A landscape with many valleys, sampled at points; each row gives a point and its height.
A ball rolls from a point to the lowest of its 2 nearest points, and stops where none of them is lower. Distance is the straight distance between rows; heights are no part of it.
pivi: [147 120 114 135 156 104 159 102  96 163  89 182 127 147  77 141 141  82
 123 144]  (h 14.4)
vedup: [114  98 123 102  99  81 125 174 149 147 142 129  94  96 124 116 120 150
 143  99]  (h 53.6)
Rubi: [ 57 161 136 134 102 151 118 142 130 113 135  91 161 149 126 113  61 125
 174 134]  (h 31.4)
fovok: [144 129 132 121 117  76 160 147 123 159 108 138 114 125  78 146 109 141
 142  98]  (h 55.9)
Vazuz: [164 148 131 156 159  93  99 121 133 110  99 117  85 127 141  78  87 137
 123 126]  (h 57.6)
nune: [119 155 134  97 113 106 107 148 136  81  89 109  89 123 149  93  94 133
 122 107]  (h 51.7)
Lep: [180 140 116 152 138 105 144 157 136 120 159  96 126  99 177 139 108 168
  90  95]  (h 24.1)
dufir: [106  81 123 112 116 121  89 129 135 181 162 112 139 127 121 119 166 170
 165 158]  (h 19.6)
musu: [ 80  97 104 105  97  81 100 146 136 163 138 111 148 139  80 115 109 180
 184 155]  (h 64.3)
luk: [164 133 164 161 131 151 107 131 128 138 147 104 133 127 199 128 129 147
 117 135]  (h 18.4)
beko: [144 126 155 151 128  91  96 127 116 151  98 112  90 136 139  83 114 147
 137 134]  (h 55.2)
Zono: [128 109 101  78 151 158 133 132 142  98 168 133 159  90 136 164  95 145
 115 133]  (h 41.7)
Zedu: [108 124 148 128 125 131 137  93 105 140 119 138 137 152  80 129 135 136
 165 168]  (h 49.7)
fose: [138 144 103 122 146 142 125 100 119 114  72 183 105 159  69 114 144  48
 101 115]  (h 36.5)
dapor: [148 148 142 136 150 148 149 121 127 113 128 138 124 121 133 137 132 109
 120 123]  (h 37.9)
Tus: [168 166 164 182 171 164 152  81 108 100 116 120 152 130 156 146 114 130
 105 135]  (h 40.6)
zos: [166 168 150 164 163 182 110  99 152  56 110 109 140 129 183 123 134 135
  73 117]  (h 24.0)
dukik: [133 114 108 149 135  74 169 112  93 194  98 171 138 164  57 155 152 105
 139 134]  (h 10.0)
mul: [104 151 120  94 104 108 127 156 163  83 116 138  84 105 120  96 104 112
 127 101]  (h 46.0)
Vaduv: [134 161  79 128 156 141 179 102 159  64  87 143 133 130 109 141 153  79
  40  81]  (h 34.2)
bufoz: [166 142  91 162 181 130 149 113 126 109 129 151 143 136  84 145  70 114
 121 141]  (h 35.6)
sug: [135 123 138 138 119 140  98 167 132  99 163  80 163 129 246 135 112 152
 102 140]  (h 29.5)
devam: [ 65 106 137 109  78 117  58 132 152 190 108  83 134 164 108 105 185 169
 157 136]  (h 27.2)
nus: [115 131 170 146 107 155 106  88  97 185 104 109 139 168  96 137 187 158
 157 155]  (h 66.6)
Goz: [ 95 129 122 117 137 159 126 120 133  81 163 119 141 107 142 110  92 130
 160 169]  (h 30.8)
vata: [137 104 142 176 129 146 114 125 141 170 144 136 119 142 117 110 167 129
 161 139]  (h 18.0)
zib: [123 138 149 146 133 138  64 158 127 115 104  50 171 155 249 111  85 138
  95 132]  (h 43.2)
Dagu: [141 141 154 149 153 161 115  92 120  87 130 143 114 117 174  84 128 114
 128 173]  (h 55.5)
Palu: [ 57 106 100 103 106  99  91 148 130 151 133  79 163 153 111 112  67 165
 182 166]  (h 62.6)
Gefu: [121  97 131  83 108  81 114 120  93 183 124 108 141 137 110 159 142 192
 143 153]  (h 52.3)
dele: [ 98 126 134  53 110 159 133 128 125 102 140 140 135 104 136 149 117 128
 142 147]  (h 45.0)
toli: [132 165 147 156 145 156 135 105  99 128 131  94 158 139 134 141  75 146
 145 141]  (h 38.7)
megaz: [143 154 102  98 140  97 155 123 123  66 117 108 121 106 147 145  74 147
  96 113]  (h 47.6)
nozet: [135 102 150 111 137 164 144 112 117 142 161 160 131 106 142 138 187 106
 127 149]  (h 35.5)
nuvu: [121 128 153 137 131  95  77 109  98 144  77  90 105 156 140  84  96 161
 150 159]  (h 53.2)
guta: [105 129 156 111 109 149 125 131 101 145 146 106 152 128 166 147 125 171
 146 141]  (h 49.1)
lut: [146 106  91 116 163  91 191 132 109 163 146 187 149  97 113 163 150  94
 102 127]  (h 51.4)
selen: [ 72 158 155 159 101 170 100 145 136 143 124  85 167 162 134 111  81 132
 166 133]  (h 26.9)
visik: [119  93  82  89 113  95 104 142 148 143 105 169 105 148  29 116 119 119
 159 114]  (h 38.1)
tedam: [110 133 151 112  85 122 108 174 140 184 118  80 141 150 123 148 117 166
 139  81]  (h 61.2)
Mukor: [140 152 110 156 138 132 193 131 165  73 155 138 136  94 148 144 161 101
  74  88]  (h 25.4)
Tuv: [122 172 127 160 128 172 172 123 158  61 176  98 169 115 148 151  82 152
 120 110]  (h 37.4)
kigo: [152 126  63 108 167  96 144 132 160  83 123 165 100 110  89 119 107  95
 100 109]  (h 33.9)
libu: [135 103 126 127 141  95  95 137 131 156 151  94 128 125 156 117  90 172
 149 149]  (h 26.7)
pifam: [ 92 148 167 105  97 158 104 150 134  88 121 107 132 125 217  97 129 125
 126 140]  (h 49.8)
tuz: [159  96  87 114 174 101 139 131 129 138 150 156 133 114  87 150  93 130
 141 147]  (h 39.1)
todut: [170 148 108 125 176 165 152 106 137 102 157 127 164 118 129 178  95 122
 103 130]  (h 38.6)
kamek: [134 123 122 102 139 124  71 148 148 108 122  91 121 126 210 100  98 130
 106 135]  (h 57.1)
Bapi: [173 145 143 178 115  83 185 154 106 140 140 122 107  98 169 153 158 117
  90  81]  (h 54.9)
nur: [122  94 148 121 117  95 123 103 102 136 130 147  88 118 146  95 164 143
 159 181]  (h 66.8)
fiz: [132  96 120 131 127 127  68 164 166 182 143 113 118 145 112 106 138 151
 144 116]  (h 29.2)
zagek: [142 104 111 135 147  70 182 110  92 137 129 176 123 108  98 149 116 121
 142 161]  (h 50.2)
fonog: [178 147 121 177 146 120 121 154 170 125 141  98 117 123 149 120 106 149
  99  81]  (h 18.1)
zur: [118 136 140 124  91 145 117 191 165 105 155 103 137 101 193 136 136 146
 117  95]  (h 17.3)
Musi: [ 64 130 129 115 100 140 119 146 130  97 142 109 135 126 141  95  75 134
 170 157]  (h 34.6)
Kaba: [109 108 105 109 119  87 182 148 125 124 115 191 118 119  62 135 137  82
 145 120]  (h 31.7)
zep: [ 81 117 130 107  93 119  71 164 147 191 115  67 151 167 112 124 111 170
 152 110]  (h 58.7)
somir: [169 159 136 107 139 154 114 126 134  87 119  97 137 126 178 149 109 145
  79  97]  (h 39.5)
noke: [124  98 103  80 126 143  58 126 156 169 100 123 120 170  71 123 120 140
 139 128]  (h 37.0)
Pudal: [ 92 139 127 106 113 106  95 138 139  85 111 122  99 110 163  66  79 117
 138 143]  (h 53.4)
sofo: [114 145 148 134 102 169 108 142 152 139 117 136 111 148  99 117 157 112
 135  91]  (h 21.0)
zezup: [167 153 130 143 144  85 148 139 124 140  92 126 101 135  96 146 109 123
 113  87]  (h 56.8)
Fudu: [145 131 110 112 155 177 146 135 164 123 150 153 137 109 122 161 168  88
  87  97]  (h 36.0)
salug: [161 142 119 172 168 153 141 110 129 142 126 140 135 151  71 145  99 117
 134 122]  (h 33.4)
Razi: [159 149  93 112 165 116 166 122 135 126  91 151 135 126  97 164 131  86
  76  86]  (h 42.5)
Salav: [171 110 150 152 148 151 132 136 124 154 176 114 155 111 181 160 140 168
 113 135]  (h 15.6)
Pifo: [138 104  96 123 144 113 192 148 130 131 159 183 133  83 125 150 180  84
  85 110]  (h 51.8)
Dirus: [116 169 112 136 136 174 169 126 150  61 166 133 155 107 114 141  91 116
 129 126]  (h 39.3)
Kodo: [111 127 140 135 134 158 147  96 108 153 129 131 162 146  79 165 115 133
 163 161]  (h 50.4)
Katu: [131 122  89 143 140 150 160 131 144 129 139 194 115 114  92 122 172  46
 101 117]  (h 23.6)
mamid: [116 153 148 115 117 118 138 124  92  82 143 104 126 111 208 116  89 144
 124 158]  (h 24.5)
zuru: [131 120 105 137 159 114  98 133 142 119 146 116 119 135 144  92  67 150
 146 151]  (h 32.0)
vasil: [124 180 145 148 118 159 168 136 133  69 150  96 153 103 170 153 100 140
 109 110]  (h 35.4)
riz: [118  82 113 147 115  79 128 135 125 162 140 150 130 136  64 120 143 150
 170 159]  (h 65.7)
pafe: [111 170 167 162  80 107 138 177 135 116 125  91 114 112 165 111  98 152
 136  75]  (h 16.7)
tuvos: [130 183 159 154 120 185 169 117 132  45 153 102 162 106 201 165 127 141
  95 126]  (h 33.7)
Ris: [113 171 144 131 125 148 173 113 108 129  89 144 146 154  61 163 109  96
 142 108]  (h 52.6)
lef: [118 103 119  86 125  62  90 104 109 174 101 108 137 154  91 144 143 183
 151 176]  (h 50.8)
Luv: [ 76  75 107 123  93  85 136 125 118 122 165 173 121 110  65  94 147 137
 196 175]  (h 66.4)
fumo: [147 129 105 141 133 168  97 121 161 110 121 160  99 148  89  93 143  76
 120 109]  (h 43.9)
posuv: [139 145 140 118 131 117 161 108  89  98 137 125 131 110 166 149  94 143
 130 152]  (h 28.8)
sugen: [132 160 135 145 133 153 114 141 172  74 125 111 115 126 149 102 114 114
 111  95]  (h 42.4)
delef: [184 150 138 116 142 131 135 125 116 114 101 114 121 121 165 171 141 124
  64  87]  (h 37.1)
felu: [ 95  85 148  63  96  90 119 125 117 161 118 142 109 121 108 132 178 151
 145 138]  (h 65.1)
bigel: [112 120 124 109 122  94 118 125 119 134 111 118 126 143 103 115  68 152
 174 163]  (h 41.8)
Dubo: [108 103 146  87  92  90 148 134 109 163 111 149 104 120  91 141 188 125
 145 117]  (h 65.5)
Bani: [135 112 108 132 146 126 177 116 120 111 168 169 134  88 122 142 128 100
 126 151]  (h 36.8)
nup: [120 124 160 143 113 151  85 158 134 130 159  93 155 124 219 118 125 154
 133 143]  (h 23.0)
dipag: [172 158 137 180 133 112 198 131  99 135 124 140 123 103 176 152 172  98
  72  94]  (h 54.3)
tum: [144  91 104 124 157 119 146 129 121 127 179 155 143  88 117 134 113 143
 145 157]  (h 37.7)
notak: [153 178 138 175 142 167 148 116 184  54  86 108 143 136 151 146 169 129
  48  63]  (h 16.0)
gedu: [100 131 144 126 113 102  71  90  99 160  72  85 129 176 104 102 124 175
 163 174]  (h 50.9)
gad: [151 117  95 158 133 138  87 143 161 133 120 163  79 154  64  83 132  90
 131 101]  (h 45.1)
pamun: [151 105 139 148 142 115 155 102  87 172 152 121 144 136 122 159 140 155
 144 151]  (h 11.8)
nuz: [124 157 151 158  91 119 136 178 162  95 144 102 110 102 178 117 126 143
 117  79]  (h 6.0)
Savob: [113 143 130  69 116 124 149 109  94 113 105 153 132 129  96 170  91 129
 149 148]  (h 47.9)
Noba: [164 141 149 189 131 118 127 172 158 160 142  99 114 123 133 123 118 151
 133  85]  (h 12.4)
dute: [112 128 145  91  81 105 119 163  82 121 132  71 131 116 226 128  96 163
 117 127]  (h 36.6)
duruf: [130 178 147 153 130 151 144 118 124 115 112 103 152 143 103 153  71 146
 140 103]  (h 36.7)
zozi: [140 173 132 200 154 173 159  92 121 104  94 147 136 142  93 116 135  61
  95 104]  (h 28.4)
bem: [ 76 101  91 110  92 140  41 113 147 167 129 114 146 184  59 107 166 156
 169 153]  (h 12.2)
Rem: [151 169 146 139 140 166 186  98 105  69 142 121 154 112 176 177 146 123
  90 127]  (h 32.3)
nela: [ 68  92 123 132 102  93  80 133 120 179 164  61 187 139 164 127 150 187
 154 173]  (h 54.4)
mamit: [122 156 136  80 125 142 177 107  93 109 102 157 126 121 103 171 117 102
 129 136]  (h 49.5)
tezap: [111 121 115  94 125  97 140 121 112 109 115 144 129 136  85 143  83 133
 168 150]  (h 45.4)
fopof: [124 108 116 131 133 155  93 160 165 148 162 120 139 126 129 113 111 144
 144 122]  (h 32.1)
mepuv: [128 114 131 100 145 157 166 114 117 111 164 163 139  80 148 158 157 105
 116 147]  (h 35.9)
dode: [188 115 133 154 167 128 142 118 106 168 154 117 150 119 151 173 134 151
 122 134]  (h 13.9)
bapab: [109 102  97 124 101  86 145 141 138 132 103 195 109 148  33 120 132  89
 154 118]  (h 34.8)
rek: [185 143  96 158 192 126 167 120 138 123 149 137 147 111 117 160  94 117
 102 123]  (h 37.6)
bidi: [182 169 110 107 151 116 128 114 109  79 108  85 130 124 172 156  91 155
  78 109]  (h 42.9)
zepe: [113 114 118  72 105  94 182 154 118 117 142 151 137  91 100 171 108 136
 135 106]  (h 53.5)
fedor: [143 132 137 136 177 157  97  79 102 117 109 119 131 150 126 111  97 131
 141 183]  (h 40.2)
navi: [125 135 111  88 122 134 107 137 142 132  71 167  94 169  48 126 128  85
 132  96]  (h 47.4)
sogag: [168 164 142 180 149 100 126 130 115 116  98  95 105 127 144 108  69 157
 112 105]  (h 60.1)
Tas: [ 89 173 156 156  78 125 131 179 141 139 113  84 123 147 135 116  80 149
 152  82]  (h 25.9)
puba: [121 119 102 129 145  86 113 138 134 115 123 117 116 128 111 102  43 148
 165 153]  (h 37.3)
peza: [120 164  88 163 142 128 220 129 156  73 140 155 135 103 110 143 144  80
  82  89]  (h 28.9)
zupu: [105 142 171 144 101 161 165 111 111 158 134 147 138 139 102 156 180 114
 145 135]  (h 66.0)
Tipaf: [137 103 148  92 100 101 129 141 110 178 148 113 130 121 136 170 152 171
 132 115]  (h 53.7)
zor: [120 169 104 149 133 130 186 135 157  79 115 161 115 121  79 131 132  72
 103  86]  (h 33.6)
zil: [109 139 179 156 110 153 178  93  82 142 110 156 117 132 125 130 179  96
 149 149]  (h 66.2)
Kov: [ 88 113 115 116 124 120  75 135 140 103 121 104 107 136 173  51  87 118
 158 168]  (h 51.2)
reniv: [103  99 117 120 151 140  73 132 125 139 147  63 177 152 198 104  70 141
 136 170]  (h 58.3)
pafeg: [151 107 126 119 145  63 150 112  91 152 119 143 110 121 112 144 106 147
 153 161]  (h 49.2)
Pavo: [113 106 130 152 112 144  71 151 159 124 140 115 104 133 172  50 117 120
 148 153]  (h 49.0)
kap: [136 176 107 165 148 157 168 105 193  61  93 118 136 136 106 135 152  97
  60  66]  (h 25.1)
fup: [156 108 138 115  99 101 125 177 130 146 159 112 108 100 184 140 137 167
 117  95]  (h 55.3)
refon: [141 111 125 141 127  99 171 128 103 197 148 135 151 131  85 183 153 148
 147 125]  (h 9.3)
buzem: [101 115 147 113  87 144  96 137 149 169 113 137  98 148  94 108 178 125
 155 117]  (h 23.9)
kis: [102  88 160 141 102 156 114 157 133 175 193 111 180 106 164 156 165 182
 150 139]  (h 50.5)
Tane: [143 100 148 141 128 113 151 142 120 126 169 133 105  80 176 111 152 135
 126 140]  (h 53.3)
zomi: [136 164 138 165 132 159 140 141 157 111 135 124 128 126 123 123 120 121
 120 105]  (h 39.2)
Pase: [148 124 143 122 152 132 113  98 111  94 138 141 103 105 199  99 143 129
 127 171]  (h 54.8)
sopar: [105 133 127 124 117 133 106 101 110 128  96 148 118 175  63 115 104 121
 164 150]  (h 48.1)
kone: [159 156  88  87 150 106 180 128 125  57 134 125 138  95 134 169  93 126
  82 100]  (h 51.3)
fepe: [132 116 101 110 141 187 118 140 169 111 162 161 141 108 113 145 137 107
 118 111]  (h 35.1)
rera: [ 82  85 129  78 112 123  61 144 128 152 125  82 150 140 212 107 131 140
 130 167]  (h 61.1)
zug: [146  77  81 159 142 109 136 140 152 165 163 190 116 127  61 112 161  82
 142 120]  (h 20.3)
rubur: [131  72 112 122 134  97 101 138 133 178 173 109 140 114 131 115 118 180
 156 163]  (h 22.6)
domap: [109 176 150 154 103 127 136 151 129 138 108 103 135 143  86 127  73 146
 163  94]  (h 32.8)
kime: [167 182 157 181 150 171 123 105 161  64  89 103 150 137 176 141 153 142
  55  86]  (h 20.6)
maf: [138  92 138 125 127 178 112 130 155 142 172 150 125 114 141 108 186 113
 138 145]  (h 35.0)
Vakon: [144 119 162 163 124 109 179 106  77 160 156 135 131 117 160 157 153 144
 135 148]  (h 13.4)
Deki: [116 162 118 160 121 143 151 132 169  69 127 150  94 118 101  98 136  81
 114  88]  (h 38.0)
tona: [152 153 167 182 153 150 143  92  94 135 130 114 150 136 143 135 104 144
 132 154]  (h 39.8)
gudi: [147 151 118 149 139 157 137 143 151 142 102 163 113 143  81 124 170  63
  98  62]  (h 20.7)
tal: [152 152 133 170 123  80 186 155 130 135 111 139 106 110 121 151 132 115
 105  71]  (h 55.4)
Mut: [157 149 124 186 163 145 149 102 112 168 106 149 149 161  77 150 126  91
 113 113]  (h 32.2)
Vomul: [134 127 105  85 127  94 198 129 100 108 129 164 142  94 113 191 121 110
 111 115]  (h 52.0)
Kugo: [143  97 113 157 141 117 125 129 143 179 145 167  99 134  86 106 166 106
 140 132]  (h 19.3)
kape: [177 176 133 154 176 153 166  81  97 103 109 127 155 132 135 161 112 118
  83 109]  (h 41.5)
gezi: [111 153 150 140 117 147 183 109  98 124 130 128 159 147  68 178  91 122
 158 125]  (h 51.5)
Dela: [ 66 108 133 124  92 108  78 151 131 191 131  47 174 164 142 131 131 175
 159 136]  (h 56.4)
nitek: [112 150 151 105 118 135  76 146 136  90  87  90 122 134 210  90 100 128
 114 132]  (h 53.9)
Lomik: [152 163 122 178 131 131 164 150 187  78 147 109 124 110 149 132 147 130
  76  66]  (h 21.1)
sabu: [130 121 129 142 168 170  82 100 133 100 147 120 129 132 182  85 107 124
 140 189]  (h 56.3)
pipok: [128 115 117  86 112  89 158 162 122 153 129 140 129 112  82 168 117 139
 142 101]  (h 54.7)
Fotod: [179 131  91 103 165 111 173 124 123 126 121 137 142 112 128 182 124 107
  67 101]  (h 40.7)
famif: [129 126  79 103 141  96 169 142 145  99 116 186 121 115  74 142 119  85
 127 114]  (h 26.8)
Zapu: [140 132 110 137 122 122  95 129 140 124  80 161  72 171  51  89 121  81
 133  90]  (h 47.0)
muk: [101 123 111  90  97  85 131 183 158  97 137 130  97  96 120 108  92 135
 140  95]  (h 50.6)
luku: [155 159 158 126 140 126 182 104  76  91 130 134 140 105 164 170 129 122
 102 134]  (h 31.1)
mak: [155 111  74 120 173 113 131 148 166 105 149 152 116 106  87 126  92 115
 128 124]  (h 38.4)
Lova: [125  65  89  81 137 163  87 121 152 131 163 167 123 130  98 110 157 120
 138 160]  (h 36.3)
gud: [138 140 118 149 146 123 175  94 102 125 102 185 117 129 110 123 147  60
 103 133]  (h 18.2)
bik: [113 100 154 113 107 170 125 148 123 147 180 118 158 104 169 152 155 153
 142 136]  (h 49.9)
zavu: [168 161 136 146 184 156 103  83 130  72  87 127 116 134 153 110 131 108
  76 116]  (h 29.0)
Fovun: [176 164 134 127 157 130 143 108 122 108  75 138 116 118 153 145 167  93
  61  96]  (h 34.9)
Fizat: [111 124 146  74 117 133  89 108 120 111  84 134  89 147 138  97 131 117
 131 149]  (h 67.7)
Dig: [ 95  89 114  78 126 131  52 162 149 135 130  89 128 126 209  84 116 125
 121 149]  (h 59.4)
vatip: [ 92 106 122 111  95 166  42 122 138 172 108 113 125 199  71  93 165 142
 153 138]  (h 17.7)
Sop: [142 143 132 144 113 128  88 154 108  86 126  54 165 143 252 123  76 154
  90 129]  (h 37.5)
sina: [172 114 143 146 144 119 143 127 123 128 147 150 102  96 185 121 171 111
 103 139]  (h 53.8)
vef: [126 117 103 144 151 136 122 127 133 107 178 113 150 108 153 110  66 150
 159 184]  (h 27.8)
Manu: [149 164 101 180 171 145 179  77 143  78 109 154 131 125 135 117 157  67
  64 123]  (h 23.8)
saged: [ 95 150 163 173 110 137  94 130 119 163 111  80 153 164 129 108  96 156
 165 126]  (h 22.5)
Rig: [130  92 123 121 125 105 174 156 129 152 168 167 113  67 130 139 179 104
 115 114]  (h 52.2)
tovon: [124 145 116 146 111 168 135 139 162 142 131 164 107 143  63 133 163  85
 126  74]  (h 18.3)
mukug: [166 132 116 142 189 124 130  92 113 122 113 123 126 134 122 134  76 131
 126 154]  (h 38.2)
das: [147 134 109 109 149 153 142 125 135  89 178 106 160  99 160 167  88 150
 108 122]  (h 40.3)
tegos: [105  62  97 128 119  71 150 122 116 142 151 183 123 109  59 119 161 128
 175 177]  (h 66.1)
Pava: [125 129 181 180 113 132 146 114  96 153 156 117 138 129 169 132 147 159
 152 163]  (h 15.0)
mevop: [166 124 122 141 163 145 139 125 147 132 136 154 125 121 129 137 156  94
 101 106]  (h 36.9)
Kaze: [112 113 113  99 125  97  75  86 112 160  92 109 138 180  66 118 131 165
 156 175]  (h 48.2)
bol: [146 111 145 116 116  59 131 116  76 154 113 109 107 130 144 129 105 185
 145 157]  (h 47.2)
Kad: [ 82 117 136 118  77 131  58 116 141 165  99 116  99 177  91  86 188 140
 163 135]  (h 22.2)
Mabol: [100  73 114  77 123 174  94 100 124 135 171 150 146 122 116 116 166 139
 159 189]  (h 37.2)
gek: [105 136 159 111  96 129 164 122 109 156 105 155 117 128  91 151 170 112
 134 119]  (h 65.8)
Tuvet: [ 93 146 156  82 100 162 126 136 120  97 127 117 126 121 176 127 122 124
 131 131]  (h 47.1)
Dabu: [124 124 147 134 116 154  69  78 108 180  84 113 122 188  84 114 174 155
 151 143]  (h 67.0)
sapag: [156 165 130 152 150 147 128 128 147 126  79 139 101 150  96 125 148  82
  85  69]  (h 24.3)
sezed: [140 127 134 109  84  77 140 166  84 114 140  80 118 103 196 138  85 174
 126 121]  (h 41.4)
mosus: [ 58  82 130  52  74  90 103 138 122 149 131 128 127 110 119 111 171 170
 158 153]  (h 64.6)
kegal: [151 135 149 118 108  62 145 131  79 130 120  99 100 113 167 141  94 168
 139 130]  (h 44.9)
tagib: [ 97  80 106  99 112 134  75 116 139 175 141 114 147 151  81 127 164 168
 156 162]  (h 16.9)
kot: [134 111  73 154 139 111 159 155 156 150 147 199 113 118  66 116 157  64
 118 101]  (h 21.7)
biv: [ 75  99 112 123 128 107  79 142 124 155 124  58 161 167 154 104  61 144
 146 163]  (h 60.2)
tig: [118 128 113  78 135 150  61 114 133 144  79 101 129 181  88 113  83 139
 150 138]  (h 41.0)
nomu: [134 146 110  80 136 122 180 113 120  86 128 144 134  99 120 175 107 107
 102 124]  (h 51.1)
vuro: [123 103 121 140 121  75 181 122 101 210 115 159 147 139  74 175 172 122
 133 128]  (h 6.5)
Kaz: [124 119 104 100 131 128  76  96 111 133  69 130 128 190  52 118  93 146
 164 161]  (h 45.2)
lavo: [136  88 128 111 114  98 104 179 158 159 160 128 103  89 146 110 149 160
 134  92]  (h 54.6)
Pati: [179 133 145 165 148 122 152 111 106 142 134 139 125 108 186 149 166 113
  91 123]  (h 54.0)
nula: [127 163 178 140 109 147 155 105 101 106 101 154  95 120 140 113 166  88
 127 128]  (h 66.5)
mumed: [151 170  95 113 173 142 158 107 151  91  88 138 129 133 108 157 129  86
  63  83]  (h 39.6)
pumud: [ 97 129 172 140  89 129 112 132  92 159 137  76 161 149 197 131 132 174
 146 157]  (h 50.7)
Zevem: [ 98 144 124 130 103 138 127 137 151  76 120 152  73 121 103  79 133  85
 143 115]  (h 41.3)
Zigi: [142 149  91 158 166 130 187  99 115 104 121 188 120 110 137 118 166  54
  79 141]  (h 20.8)
Fusut: [142  87 127 113 135  83 161 148 114 135 169 159 114  62 155 130 157 142
 114 121]  (h 52.7)
veli: [103 132 166 114  95 120 120 135  87 103 140  81 139 127 240 130 100 147
 122 164]  (h 30.3)
dopo: [ 83  80 143 102 111 178  99 115 127 135 177 145 147 101 165 108 177 137
 154 187]  (h 37.8)
befet: [117 144 162 109 114 133 126 113 116 113  97 146  83 129 140 102 146 111
 133 132]  (h 66.9)
sobe: [134 107 113 128 138 167 117 159 176 144 173 139 129 114  99 133 146 118
 135 105]  (h 34.0)
bonof: [ 92 140 167 149  91 149 137  98  94 176 110 136 135 159  75 147 198 137
 159 142]  (h 66.3)
Pum: [136 161 145 168 109 146 133 177 200  87 155 117 123 106 151 125 156 129
  96  65]  (h 16.1)
fivar: [ 66  80 128  85  86 113  92 160 126 147 153  91 150 112 178 112 137 153
 148 155]  (h 63.0)
neku: [121 124  90  86 114 127 115 141 153 125 106 155 121 163  38 128  93 111
 155 110]  (h 42.1)
getaz: [105  90 111  47 125 144 129 151 127 119 168 140 153  83 128 157 123 146
 134 127]  (h 43.3)
Ref: [133 139 167 176 119 123 106 150 135 175 134  93 125 146 133 115 111 166
 151 117]  (h 17.6)
rulu: [135 108 166 169 111 141 110 124 134 172 165 119 133 128 156 122 169 158
 153 149]  (h 16.6)
vufon: [132 104 145 105 127 158  60  91 126 157  95 122 114 161 118  92 163 138
 139 154]  (h 67.4)
sosu: [149 162 111 120 140 146 110 110 139 102  54 163  84 148  80 104 149  62
  90  81]  (h 31.2)
Nof: [114 114 115 122 124 181 155 124 136 119 149 194 117 119 109 120 198  59
 117 118]  (h 24.9)
dasi: [103  82  95 114 112  77 103 141 145 166 142 137 133 139  42 124 128 164
 180 139]  (h 65.2)
Sive: [133 126 144  87 123 152  62  93 119 131  67 134  89 170 105  91 141 108
 134 134]  (h 68.1)
nar: [ 75 103 152 136  91 120  93 142 102 177 148  49 191 159 209 131 139 172
 151 166]  (h 52.5)
Bupun: [125 109 154 118 107 102 120 125 120 139 116 147  76 117 150  99 172 118
 143 140]  (h 67.1)
mos: [145 109 114  90 134 128  85 144 157 183 119 120 125 145 101 146 125 149
 128  99]  (h 33.0)
rotat: [146 121 157 103  80 113 140 166  99 150 147 106 120 101 181 167 143 166
 112 106]  (h 54.5)
Tuteg: [124 136 124 152 129 140  80 149 175  99 131 120  85 132 151  70 121 125
 130 114]  (h 46.5)
zun: [156 131 127 165 151 181  89 107 143 110 123 147 104 153 112  89 136  92
 132 131]  (h 42.8)
fomug: [144  85 112 113 154 163  94 121 150 131 164 149 112 116 135 103 153 114
 139 158]  (h 35.7)
dunid: [171 135 129  99 144  99 155 134 109 137 125 134 116 110 145 165 128 130
  94 107]  (h 38.9)
Kefef: [132 153 163 124  91 121 143 158 129 161 122 108 129 130 125 160 131 146
 131  81]  (h 62.5)
Zafen: [140 184 126 189 161 185 157  94 145  81 107 151 142 136 114 131 166  70
  76 101]  (h 26.5)
mal: [145 141 134 128 151 179  93  88 122 121 108 135 117 147 115 109 117 117
 137 151]  (h 41.6)
dav: [135 100 104 139 139  74 207 129  92 162 139 188 152 111  97 164 131  99
 130 144]  (h 51.0)
rugi: [ 96  91 127 112 107 102 133 113 112 113 150 154 100 115 103  89 141 131
 180 179]  (h 66.7)
kuz: [148 179 135 201 163 141 164  98  92 141  73 158 140 149  95 130 137  75
  91  95]  (h 30.5)
pako: [ 89 100 113 127 145 166  76 119 132 118 146  92 153 141 194  86  86 116
 147 190]  (h 57.3)
rutir: [187 151 135 159 179 131 132  94 121 107  94 141 112 122 162 110 148 100
  72 122]  (h 32.4)
Zod: [ 56  91 136  69  81 126 103 141 122 144 151 114 152 105 135 126 151 166
 164 160]  (h 64.0)

For each start below, name the point where the ball stops.
nula | vuro
Pudal | fiz
bonof | vuro
dipag | mamid
Zapu | vuro
Tuvet | vuro

For each start below, name every point that the ball comes to, in order.
Sive | vufon, Dabu, nus, bonof, zupu, gek, Dubo, felu, mosus, Zod, fivar, rera, Dig, kamek, nitek, pifam, Tuvet, dele, getaz, Zono, das, todut, rek, bufoz, salug, Mut, kuz, zozi, Zafen, Manu, Zigi, gud, pivi, dukik, vuro
Fizat | befet, nula, zil, zupu, gek, Dubo, felu, mosus, Zod, fivar, rera, Dig, kamek, nitek, pifam, Tuvet, dele, getaz, Zono, das, todut, rek, bufoz, salug, Mut, kuz, zozi, Zafen, Manu, Zigi, gud, pivi, dukik, vuro
tal | Bapi, dipag, Pati, sina, Tane, Fusut, Rig, Pifo, lut, dav, zagek, pafeg, bol, kegal, sezed, dute, veli, mamid
